The views of a scene show one set of named points, each view turned or mirrored, shifted and resized as a whole, with a little noise and some points left out.
(in the rows, 128 means zero)

Scene 1
View 1
z_97: [172 147 146 118 131 141 115 120  80 109 131 126 121 182 143 135 122 143
 114 149]
z_523: [149 127 170 142 141 134  62  94  92 110 122 136 111 148 135 134 127 126
 133 138]
z_949: [142 127 144 121 140 178 108 103 112 121 117  97 135 119 138 136 145 161
 119  97]
z_833: [187 130 172 121 137 128 100 139 106 135 158 121  97 171 121 156 153 166
 103 114]
z_870: [169  83 143 180 157 174  99 105 133 157 176  95 148  64 169 125 105 141
 130 101]
z_249: [155 159 152  99 124 142 105 108  74  98 107 133 120 185 130 134 138 142
 121 143]
z_146: [169 122 136 166 153 145  94  96  84 117 146 136 150 126 179 108  76 106
 132 165]
z_78: [158 109 178 178 157 109  41  94  84 115 148 159 119 141 156 117  92  94
 142 178]
z_656: [160 108 130 200 166 158  87  82  91 128 159 125 169  80 198  93  57  91
 149 166]
z_698: [207 148 156 161 147  90  86 135  58 115 171 166 121 200 167 123  67  96
 120 204]
z_773: [152 118 172 176 155 112  43  89  81 108 139 158 119 138 152 117  97  98
 150 171]
z_795: [129 132 141 138 145 159  80  79  80  96 100 128 140 127 152 121 116 119
 138 148]
View 2
z_97: [133  96 175 120 127  97 129 112 116 143  89 188 102 182 109 118 114 122
 147 125]
z_773: [135 124 188 113 138 103  86 109 201 196 154 199  64 133  93  96 146 108
 166 123]
z_146: [121 106 162 129 114 103 113  96 163 196 147 201  56 172  96 131 151 133
 163 124]
z_523: [133  92 170 104 148  94  99 121 177 167 119 184  78 165  92 113 139 117
 135 113]
z_78: [143 141 193 104 136 115  82  99 202 195 154 204  73 125  93  87 141 100
 180 132]
z_833: [149  84 146  66 155 101 109 128 134 128  73 193 135 178  98 149 114  99
 140 129]
z_656: [111 120 154 147  90 113 115  72 163 222 172 220  32 161  96 137 159 150
 195 131]
z_698: [141 175 213 118 120 117 110  75 126 172 122 212 104 130 108  67  96  91
 211 153]
z_249: [127  84 188 130 138  86 121 135 127 138  92 173  97 194 102 103 118 135
 121 114]
z_795: [119  89 175 138 117  94 110 117 174 186 143 182  42 184 102 117 159 147
 133 112]
View 3
z_870: [138  73 166 134 160 122 125 170 183  89  44 148 135 110 116 123 151 145
 136 124]
z_773: [128 105 153 103 205 119 150 170 146 145 103 114 111 124 121 152 112 132
 148  82]
z_97: [131 125 130 134 124 126 112 133 148 122 125 136 126 130 111 136 137 139
 147 120]
z_833: [130 124 128 155 114 120 119 135 152 125  98 158 134 140 107 137 150 154
 121 103]
z_656: [146  75 175 106 188 127 131 168 165  95  64 104 101 104 118 132 126 126
 178 124]
z_78: [144 104 151 120 182 119 151 157 135 140  90 113 103 136 116 149 123 138
 157  80]
z_523: [124 115 139 121 163 119 131 156 151 134 110 136 127 125 116 145 126 140
 130  99]
z_249: [124 136 127 125 134 123 114 136 144 129 144 140 128 124 113 135 129 138
 136 120]
z_795: [124 107 147 104 177 124 120 160 161 121 125 127 129 110 119 138 122 130
 140 119]
z_698: [152 118 141 139 140 124 140 123 115 130 105  98  83 149 112 147 121 138
 192  96]
z_146: [134 101 153 113 168 127 125 158 160 114 100 121 117 113 113 137 128 131
 152 122]
z_949: [120 105 142 127 144 122 108 159 177 106 108 157 146 107 114 125 141 136
 115 133]
View 4
z_249: [103  82 146 120 201 133  95 141 155 139  89 156  98 127 114 112 139 131
 167 150]
z_656: [153  72  84 144 132 137 184 111  84 151 114 155  97  78  99 186 118 210
 168 146]
z_949: [130  93 122 113 195 145  76 144 133 106  53 147 107 122 150 172 206 158
 158 119]
z_870: [183 106  77 122 131 133 136 124  92 143 108 144 100  98 149 197 190 202
 167 109]
z_698: [126  89 121 134 146 130 152 127 123 202 156 185  89 121  89  91  67 143
 179 154]
z_795: [122  64 126 136 188 122 131 116 134 120  83 130 101  95  99 155 136 164
 161 152]
z_146: [137  74 111 130 165 125 145 115 122 141  99 143 103  98 105 159 128 177
 167 146]
z_833: [144 121 125 112 168 119  80 143 135 161 121 155  94 142 149 107 167 129
 169 112]
z_78: [151  80 115 143 144  87 156 110 124 163 148 121  86 101  95 118 101 162
 169 151]
z_773: [146  75 122 143 154  88 148 107 130 149 140 125  89  99  92 128 112 164
 170 149]
z_97: [120  96 140 119 183 124  90 137 155 160 116 158  93 134 120  94 137 121
 170 137]
z_523: [137  83 127 128 172 101 116 114 142 137 109 122  94 109 115 123 144 146
 166 145]
View 5
z_949: [140 125 114 163  58  91 115 121 100 187  94  90  92 112 146 145 119 146
 116 160]
z_97: [144 133 154 158  99  79 142 144 100 174 118 131  84 114 140 158 146 117
  95 176]
z_795: [110 160 131 166  92  54 121 135 128 177  98 129 121 122 134 133 124 160
 115 173]
z_78: [ 73 160 133 115 138  42 136 138 117 139 118 141  91 160 104 149 142 141
 128 157]
z_833: [142 118 151 108 113 108 142 115  73 176 115 107  39 146 143 181 139 106
 127 149]
z_146: [ 93 145 118 157  88  54 124 139 119 148 112 117 111 123 112 133 132 150
 114 163]
z_523: [123 159 156 138 115  69 128 127 121 201  98 145  83 140 152 147 137 148
 129 175]
z_773: [ 80 163 133 127 134  49 128 134 120 151 112 137  98 156 113 142 135 152
 131 159]
z_249: [145 147 161 162  99  81 136 142 112 198 109 145  89 111 159 154 143 134
 101 180]
z_656: [ 63 146  84 155  88  40 122 147 115  97 116 104 135 126  76 122 129 143
 112 144]
z_870: [ 98 115  76 141  57  83 112 114  88 120 109  61  94 128 102 142 111 134
 132 129]
View 6
z_795: [102 128 132 141 144 142 126 127 142 113 136 172 161 108 111 154 104  86
 134 157]
z_698: [110  89  95 192 145 109 183 131  83 125 146 103 127 137  81 145 164  46
  88 131]
z_523: [107 113 124 147 142 134 139 125 119 127 139 180 141 119  94 155 124  80
 126 154]
z_773: [103 104 129 136 164 129 165 134 109 142 144 173 126 132  85 151 148  67
 125 129]
z_249: [103 126 120 180 125 128 130 126 126  95 145 155 168 106 110 164 110  80
 113 183]
z_146: [115 123 125 133 169 140 150 124 136 121 128 141 147 124 107 141 122  75
 121 127]
z_78: [104  97 123 139 161 126 175 138 102 149 140 168 118 138  78 149 155  65
 120 123]
z_656: [131 114 117  94 198 137 167 115 141 140 110 112 122 134 107 126 130  66
 122  80]
z_833: [127  94  95 166  93 131 125 107 106 105 123 156 124 106  86 162 100  94
 126 188]
z_870: [152  96 106  58 143 156 120  92 146 132  84 156 102 112 103 139  79 113
 159 123]
z_97: [114 115 106 178 123 129 136 118 119  97 134 134 154 112 103 157 109  78
 112 170]
z_949: [125 127 114 121 132 148 108 107 148 102 111 159 152 100 115 148  80  99
 142 161]

In a view up to two points have been moved. Name them for each view, in the order of its rows, or write -.
view 1 | z_146
view 2 | z_656
view 3 | z_773
view 4 | z_949, z_97
view 5 | z_833, z_523
view 6 | z_795, z_870

Scene 2
View 1
z_854: [105 154 102 124 176 158 142 160 118  95 185 168  87  97 165 148 156 143
  90 126]
z_527: [ 95 170 152 108 164 139 117 146 113 118 164 137 133  76 152 116 140 118
 121 132]
z_667: [ 82 184 157  85 163 143  59 145  89 129 156 121 119  75 116 129 176  74
 119 119]
z_334: [133 106 120  98 172 111 152 137 136 122 155 166 111 133 163 129 170 110
  65 123]
z_470: [ 84 189 161  85 159 149  82 141  84 134 149 132 135  69 137 108 160  95
 136 119]
z_800: [ 94 158 126 125 175 130 102 161 142  95 195 127  93  95 130 163 154 112
  80 130]
z_64: [105 146 152 105 162 121 128 140 133 121 162 138 132  97 154 120 144 109
  98 131]
z_617: [ 93 177 187 107 155 120 118 139 134 128 159 119 160  74 153  97 119 113
 132 142]
z_291: [124 121 141 122 170 102 150 140 164 106 177 140 119 115 159 136 133 128
  70 141]
z_810: [119 138 180  78 144 123 168 117 107 148 117 166 180  93 192  64 132 126
 137 133]
z_62: [115 137 116 131 177 122 148 156 158  89 193 149  97 108 158 153 145 137
  70 134]
z_156: [ 80 192 116 135 170 163 112 169 122  86 200 139  94  63 146 153 142 145
 113 129]
z_962: [102 156 162  99 163 118 106 139 128 125 159 125 131  92 137 121 148  93
 103 134]
z_970: [ 97 168 142 104 160 147 125 144 104 118 163 153 129  78 158 114 149 124
 123 125]
z_918: [ 97 174 164 100 153 144 132 137 105 127 145 146 153  74 169  93 135 127
 141 133]
z_882: [106 151 143  96 162 133 114 141 111 126 158 146 125  97 149 121 165 104
 104 123]
z_278: [ 98 163 150 106 161 132 118 146 124 116 168 137 127  85 147 125 143 117
 108 133]
View 2
z_810: [168 146 186 191 115 138 144 133  86 143 128 166 128 110  81 134 151 118
 128  64]
z_291: [123  86 148 144 122 107 131  77  82  94 147 137 158 113 132 151 123 121
  79 132]
z_470: [163 134 152 125 123 189  84 160 107 139 137 134 131 137  93 104 146 158
 116 131]
z_918: [156 135 151 144 118 146 115 131  96 145 128 153 122 127 102 107 164 136
 122 103]
z_962: [147 119 164 142 117 151  96 125  93 120 147 132 153 122 113 125 136 140
  88 149]
z_617: [145 145 170 161 106 135  98 129 101 145 139 148 137 124 119  98 175 130
  96 133]
z_882: [151 110 149 129 128 159 109 125  94 113 140 136 142 123 102 134 125 145
 104 127]
z_667: [156 123 143 102 123 200  55 162 109 127 146 113 143 141 110  95 142 171
  93 175]
z_278: [142 114 140 130 122 148 104 118  96 122 140 139 139 126 115 118 144 140
  99 130]
z_334: [148  87 146 134 134 146 135 103  83  88 140 131 156 112  96 166  95 134
 101 108]
z_854: [133  75  95  90 142 142 123  85  93 104 136 147 133 130 116 138 124 135
 108 114]
z_64: [144 111 157 141 123 136 114 114  92 113 141 138 151 122 114 133 135 137
  93 129]
z_800: [130  82 120  96 134 146  93  96  96  96 150 124 153 133 133 127 128 145
  77 168]
z_970: [151 113 133 123 127 155 112 123  97 129 134 148 129 128 104 119 144 142
 114 111]
z_156: [127  88  83  76 136 145  92  96 104 123 139 142 123 144 130 102 157 144
 107 142]
View 3
z_527: [151 138 134 114 164 124 150 150 143 149 143 138 145 145 135 130 113 111
 129 135]
z_882: [140 140 130 102 155 127 152 149 142 149 125 136 162 134 134 129 115 103
 124 149]
z_156: [181 155 136 144 143 132 162 170 149 158 158 140 120 147 111 135 117 105
 123 161]
z_62: [133 145 146 113 118 111 183 162 134 164 148 129 137 157 110 121 113 115
 105 175]
z_278: [145 138 134 113 154 124 156 151 143 151 142 137 149 143 130 127 117 111
 127 139]
z_918: [159 124 129  98 185 119 139 149 139 144 145 130 140 141 158 132 114 114
 136 128]
z_667: [155 160 120 135 168 151 137 142 160 141 119 153 178 123 122 133 120  91
 137 119]
z_64: [129 139 134 103 152 117 158 148 137 150 137 134 156 145 131 124 113 113
 123 141]
z_291: [108 131 146 101 126 103 179 152 130 159 144 129 149 159 120 115 113 124
 108 156]
z_617: [139 125 133 117 181 117 147 138 139 143 150 143 148 156 138 123 109 126
 138 101]
z_334: [120 141 136  82 132 116 163 155 134 156 120 125 167 131 135 122 119 101
 108 176]
z_470: [166 147 122 116 181 143 130 145 153 137 127 144 161 123 139 137 114  97
 141 121]
z_854: [161 149 144 112 131 121 169 173 138 161 146 126 133 143 124 131 119 102
 112 187]
z_800: [144 161 137 141 122 131 170 157 148 158 140 145 151 145 100 126 116 105
 113 155]
z_970: [158 139 131 104 165 125 149 154 141 148 138 132 145 137 144 134 115 104
 127 146]
z_810: [134 102 132  53 194 103 140 142 125 140 135 120 152 139 184 123 112 121
 134 129]
z_962: [128 140 131 117 155 125 151 138 145 147 132 143 165 143 126 123 113 113
 128 124]
View 4
z_527: [150 126 130 148 158 132 142 157 138 127 157 127 126 125 104 119 126 146
 153 163]
z_667: [149 117 147 137 196 103 174 172 144 128 188 109 134 109 115 113 152 126
 143 197]
z_156: [118 126 131 144 159 116 147 135 123 107 137 147 139 120  65  93 157 121
 163 139]
z_64: [145 129 121 149 152 130 148 170 150 116 139 117 128 123 129 115 116 150
 146 152]
z_882: [146 127 128 147 157 125 160 158 146 114 150 110 134 111 123 121 118 143
 132 160]
z_854: [120 138 114 149 135 124 161 134 135  89 122 131 151 106  89 108 127 123
 137 123]
z_962: [146 126 131 146 171 123 151 181 151 120 152 113 121 122 136 113 125 152
 148 168]
z_334: [138 138 111 147 138 126 172 156 156  97 124 101 141  99 144 124 101 141
 115 129]
z_918: [167 124 126 149 144 148 131 149 138 132 171 124 124 133  96 135 110 155
 149 174]
z_617: [164 122 130 150 164 143 122 176 143 139 166 130 109 146 114 120 121 167
 168 178]
z_278: [140 126 128 147 160 128 147 162 144 119 149 124 131 122 114 116 127 144
 150 159]
z_970: [157 127 128 149 149 128 154 134 135 118 169 119 139 110  87 132 123 130
 134 174]
z_470: [161 121 143 141 177 121 159 159 137 136 193 113 132 112 100 128 135 137
 141 198]
z_291: [127 137 108 155 139 137 143 175 155  99 101 122 130 126 141 106 109 159
 148 119]
z_62: [112 136 112 151 142 125 152 160 146  90  99 136 138 120 116  96 128 139
 150 109]
View 5
z_962: [101 169 132 142 129 106 122 124 126 137 147 116 110 150 107 109 144 124
 118 109]
z_617: [110 166 158 138 134  98 144 109 120 145 161 118 104 157 103 115 154 112
 105  86]
z_470: [112 153 147 150 105  88 103 112 118 141 179  95 110 172 125 107 133 113
 114 107]
z_334: [105 163 121 135 112 137 107 142 143 134  99 108 106 141 121 129 130 126
 109 136]
z_527: [118 157 149 136 115 113 123 112 128 136 155 108 109 150 112 121 136 113
 113  99]
z_278: [114 156 142 135 119 116 120 118 130 134 146 108 110 143 111 120 131 115
 117 104]
z_62: [115 154 130 123 119 150 122 124 148 122 111 122 119 107  97 135 119 120
 130 106]
z_854: [131 142 138 125  95 148 105 116 147 123 121 105 118 118 113 139 106 110
 122 111]
z_667: [106 158 133 155 110  86  94 117 121 135 181 101 121 162 118  92 126 125
 135 113]
z_918: [120 156 160 134 120 115 138 110 127 146 145 112  99 154 116 131 146 105
  94  95]
z_810: [112 166 162 140 122 112 147 126 123 164 120 103  75 182 138 138 168 105
  58 111]
z_291: [104 167 130 124 133 144 134 132 145 131 103 128 109 116  94 130 142 125
 118 109]
z_156: [137 137 148 127  97 132 112  98 139 120 161 109 129 118 105 125 101 106
 136  88]
z_800: [111 157 127 134 118 132 106 118 140 119 144 118 129 114  94 113 112 123
 150 105]
z_970: [123 150 150 138 108 114 117 113 129 138 148 102 107 151 120 125 130 109
 105 102]

In a view up to two points have been moved. Name them for each view, in the order of its rows, or write -.
view 1 | z_334
view 2 | z_667
view 3 | -
view 4 | z_970
view 5 | z_918

Scene 3
View 1
z_779: [159 108 135 135 154  88 141 141 141 120  99 142 105 120 141 124 130  81
 149 105]
z_404: [124 127 153  78 133 135 116 118  95 143  89  73 106 134 124 114 141  99
 123 115]
z_2: [144  98 136  91 124 106 123 130 134 154 138  93 128 121 128 141 156 113
 101 135]
z_387: [149  88 127 108 133  92 127 133 144 142 131 117 121 130 130 133 141  97
 123 121]
z_370: [157 124 149 104 146 105 150 138 135 132 106 108 124  87 141 145 157 116
 102 118]
z_996: [148 101 125  91 169  94 166 139 146 119 111 112 128 103 127 144 163 127
 135  82]
z_450: [158  84 123 129 132  83 120 135 150 142 135 137 112 140 135 130 129  78
 136 129]
z_25: [155 105 134 108 146  94 141 138 142 133 118 119 122 114 134 135 146 101
 121 116]
z_636: [143 116 154  88 115 121 115 125 120 163 129  80 126 110 131 139 155 114
  80 145]
z_783: [142 119 147  94 153 114 144 132 121 128  93  97 117 109 128 130 149 111
 125 103]
z_589: [136  97 133  89 131 111 123 125 129 145 125  93 120 135 121 130 145 107
 119 119]
z_655: [153  98 131 124 144  91 130 135 139 130 109 130 106 133 136 120 126  79
 146 114]
z_385: [154 105 141 137 122  93 107 131 133 140 111 134 100 143 142 114 114  59
 138 140]
z_28: [148 128 156  92 133 120 132 131 116 145 107  89 119 100 134 137 156 111
  94 128]
z_88: [153 118 138 131 166  94 145 137 131 107  75 137  96 121 138 113 123  77
 166  93]
z_52: [156 116 147 125 137  99 127 136 133 135 104 126 108 114 142 126 134  82
 123 128]
z_335: [145 113 138 104 153 106 142 133 126 125  97 110 113 120 128 124 141 101
 140  99]
z_400: [157 101 141 120 117  94 113 134 141 153 137 118 118 123 138 134 139  86
 102 148]
View 2
z_589: [116 120 139 114 110 139 179 179 103 144 145 115 106 115 123 106 164 150
 111 135]
z_450: [ 95 118  95 106 105 174 174 182 114 141 173 106 100 121 123 109 151 167
  72 154]
z_387: [108 116 115 117 103 149 174 184 104 139 161 106  96 118 128 105 151 150
  97 141]
z_2: [120 119 161 117 116 139 182 184  96 148 147 105  87 128 124 104 165 136
 121 113]
z_996: [140 109  90 164  98  94 155 200  91 111 147 138  95  99 146 126 128 134
 126 132]
z_783: [134 110 121 139 128  98 174 169 107 130 123 140 119 104 123 129 163 153
 128 128]
z_655: [107 116  84 116 116 145 169 170 120 135 151 127 119 104 120 121 154 175
  83 162]
z_400: [103 116 129  99 128 168 186 172 114 153 162 106  86 144 116 111 166 162
  91 122]
z_25: [120 109 101 133 117 133 170 183 107 133 153 126  96 120 128 121 149 152
 106 128]
z_404: [130 121 169 108 131 101 187 155 109 146  96 135 150  87 109 114 193 160
 133 146]
z_28: [137 109 154 127 145 111 184 165 106 147 125 134 102 129 114 127 173 151
 134 101]
z_385: [ 91 116  96  87 128 173 181 155 133 149 155 119 124 115 104 119 173 191
  65 160]
z_52: [115 109  99 116 138 142 177 161 123 142 146 132 109 125 113 129 161 178
  93 133]
z_636: [130 118 185 110 134 134 194 170  99 159 134 114  91 142 114 108 181 139
 137  92]
z_370: [137 102 115 145 139 110 173 174 109 136 142 140  87 135 125 137 152 149
 126  99]
View 3
z_636: [106 108 101 138 138 172 143 140 104 132 199 139  89  78 135 211 137 150
 104 158]
z_88: [124 108 167  57 107  83 108  74  44  97 102  84 129  57  94 112 181 153
 157 139]
z_385: [ 98  58 124  86 105 153 141 133  58 111 140  86 153  57  56 121 156 156
 139 129]
z_450: [ 99  70 132  99 126 142 155 116  93 141 146  76 153  77  82 100 138 172
 115 139]
z_52: [107  96 143  93 120 136 142 115  63 109 149  92 113  67  96 141 144 149
 143 141]
z_996: [129 146 170 103 147  80 133  57 105 143 132 103 103  89 171 132 154 172
 113 164]
z_28: [121 126 126 116 131 144 128 119  80 114 176 134  78  72 137 210 151 145
 124 159]
z_387: [113 100 128 103 130 129 141 106  98 136 152 104 125  77 121 144 153 166
 110 152]
z_783: [122 130 142 101 128 118 120 103  75 107 154 125  90  65 136 184 162 145
 132 156]
z_589: [117  96 114 117 127 136 123 110 114 140 162 126 133  68 126 171 168 165
  94 153]
z_370: [114 138 155 109 144 123 146 101  77 114 163 111  70  82 151 171 131 153
 137 160]
z_404: [132 106 103 104 107 129  86 116  82 107 159 157 119  47 116 219 208 143
 110 150]
z_335: [128 117 144  88 123 103 114  86  78 118 133 112 116  63 128 151 174 157
 125 155]
z_779: [112 100 162  74 118 107 136  88  61 113 119  75 128  70  94 104 151 160
 150 140]
z_655: [112  88 142  83 118 119 132 103  78 122 128  85 138  64  90 116 160 164
 130 143]
z_400: [ 93  78 116 116 129 170 161 137  92 133 177  96 122  78  97 145 126 160
 121 143]
View 4
z_404: [143 108 149 183 112 131 157 151 169 181 134 113 199 132 122 174 154 171
 130  72]
z_783: [121 122 135 169 121 126 158 147 155 164 130  99 158 137 118 135 191 130
 137  97]
z_28: [122 126 134 161  97 130 148 156 162 180 163 126 140 128 106 146 184 158
 117 107]
z_25: [112 114 143 146 133 113 137 140 136 159 129 116 123 145 123 137 188 102
 117 117]
z_370: [108 133 127 156 110 129 144 151 151 162 153 112 117 138 105 123 209 125
 125 117]
z_387: [118 103 161 135 139 103 128 136 123 162 124 126 125 143 131 155 163 102
 102 118]
z_400: [112  98 162 139 131 109 107 141 141 175 143 139  99 147 127 175 163 125
  83 126]
z_996: [111 138 133 137 130 110 168 141 122 139 124  98 147 136 120  90 204  84
 149 111]
z_636: [127 126 156 140  90 119 136 157 147 188 179 151 136 117 108 159 159 172
  93 108]
z_779: [108  87 132 170 161 118 123 130 146 151  86  89 117 171 133 151 200  86
 125 121]
z_2: [119 123 163 128 112 106 138 148 125 173 158 143 133 123 120 146 159 137
  98 114]
z_88: [114  88 123 192 165 125 136 128 160 150  70  67 146 179 135 150 209  85
 145 101]
z_655: [116  87 147 166 157 111 124 131 142 159  90 101 129 163 138 165 177  93
 116 115]
z_52: [113  94 138 168 138 120 117 141 158 166 117 106 112 159 123 167 188 119
 110 120]
z_385: [119  65 152 172 161 112  96 129 156 172  95 115 117 172 142 204 160 114
  92 121]
z_335: [120 111 136 169 137 121 151 139 148 156 109  95 157 148 127 140 192 111
 136  99]

In a view up to two points have been moved. Name them for each view, in the order of its rows, or write -.
view 1 | -
view 2 | z_589
view 3 | z_387, z_783
view 4 | -

Scene 4
View 1
z_223: [130 139 129 125 120 134 161 152  88 124 135 151 115 126 137 115 146 105
 172 102]
z_326: [120 126 141 156 124 128 170 163  80 128 115 169 103  93 133 127 157 103
 195 102]
z_393: [132 123 121 164  86 116 139 146  89 123 135 178 131  57 138 139 159 119
 183 127]
z_826: [161 149 111  86  77 131 118 116  94 129 174 135 156 132 149 115 131 114
 128 119]
z_665: [153 128 127 115  93 117 121 124 100 141 158 149 142 106 132 131 129 110
 152 124]
z_798: [136 141 110 115 102 131 117 126 129 122 168 135 141 142 115 112 117 118
 133 133]
z_502: [135 125 116 151  80 120 125 138  99 121 147 174 138  70 135 136 152 119
 167 132]
z_720: [142 135 122 103 110 126 121 125 120 133 164 134 135 143 116 115 114 113
 137 124]
z_321: [133 140 127  87 151 137 129 126 146 141 166 104 120 208  91 100  86 108
 123 117]
z_101: [120 138 113 139 109 132 134 143 117 114 146 151 129 124 118 117 133 115
 156 124]
z_635: [150 118 137 114 111 107 106 114 130 154 172 134 135 123  99 132 100 112
 140 136]
z_297: [135 136 126 109 118 129 128 130 122 133 159 134 129 153 111 114 113 111
 143 122]
z_395: [142 122 125 129 107 115 112 124 125 141 162 147 134 113 104 132 113 114
 149 135]
View 2
z_321: [123 102  63 230  74 117  69 202 143 203  47 115 124  79 101 168 109 166
 114  98]
z_101: [137 147 119 136 127  91 100 138 122 180 132 127 143 153 120 165 115 177
 140 127]
z_297: [126 133 105 176 111 102 100 167 138 184  93 115 126 114 117 154 112 160
 122 121]
z_223: [108 149 121 158 125 113 109 135  93 168 156 170 124 139 163 146 123 155
 166 133]
z_393: [136 176 165  85 168  91 141  88 105 139 186 125 149 184 143 152 124 154
 147 169]
z_798: [142 149 109 147 121  77 107 173 158 187  98 113 126 125 105 153 107 173
 113 111]
z_502: [138 180 156  93 159  80 143 112 127 149 166 117 139 171 129 148 116 159
 132 154]
z_326: [109 138 135 136 133 133 116  87  57 147 189 159 146 170 166 161 132 146
 182 170]
z_395: [140 149 127 140 132  95 120 139 136 160 114 104 141 139 113 154 114 159
 116 144]
z_826: [118 189 129 144 145  67 135 188 178 179 101 141  88 107 139 114 104 154
 106  95]
z_665: [127 169 143 136 146  92 139 141 146 151 123 116 117 128 136 131 112 141
 107 139]
z_635: [141 141 125 167 125 102 129 154 155 151  75  69 131 108 102 148 115 143
  84 144]
View 3
z_635: [156 117 123 107  95 143 123 171 168 153 170 145 137 141 111 129 112  71
 154 120]
z_798: [152 144 125 141 118 149 146 165 139 164 145 129 119 109 145 140 111  80
 151  99]
z_297: [156 127 114 133 110 152 154 150 142 164 135 151 128 128 144 127 130  91
 157  98]
z_326: [ 76 157 133  84  98 137 189  73 111 152  59 117 143 125  78 136 154 146
 146 132]
z_395: [129 142 131 110 103 139 143 148 145 154 135 122 127 119 109 141 116  91
 148 118]
z_720: [157 132 140 134 125 154 140 146 135 163 153 142 138 125 129 126 124  91
 153 120]
z_502: [ 90 175 159  98 121 126 141 125 125 146 128  86 129 100  83 153 119 102
 137 152]
View 4
z_635: [121 145 113 121 139 139 149 146 138 130 167 122 135 112 138  87 106 134
 117 113]
z_665: [132 125 133 115 128 136 136 114 144 148 126 127 140 117 120  94 128 131
 117 145]
z_395: [123 135 130 126 135 122 132 133 139 143 132 122 137 117 127  98 133 136
 133 118]
z_223: [143 113 145 113 138 121 148 118 143 146 110 132 140 153  93 138 172 112
 146 139]
z_798: [132 148 118 109 149 125 126 135 138 154 130 113 110 128 133 120 109 133
 132 113]
z_321: [138 160  88  93 182 143 164 175 143 129 184 123  89 169 129 155  99 100
 150  87]
z_826: [148 135 122  87 141 155 130 101 147 163 116 121 103 128 126 115  88 126
 111 157]
z_101: [128 133 136 127 143 106 124 133 138 154 113 119 126 135 117 122 150 133
 148 115]
z_720: [131 142 116 108 149 137 142 138 140 146 144 119 116 135 127 116 110 125
 130 120]
z_393: [123 105 165 151 108 101 117 102 135 154  83 124 175 104 109  82 184 147
 130 144]

In a view up to two points have been moved. Name them for each view, in the order of its rows, or write -.
view 1 | z_395
view 2 | -
view 3 | z_720
view 4 | -
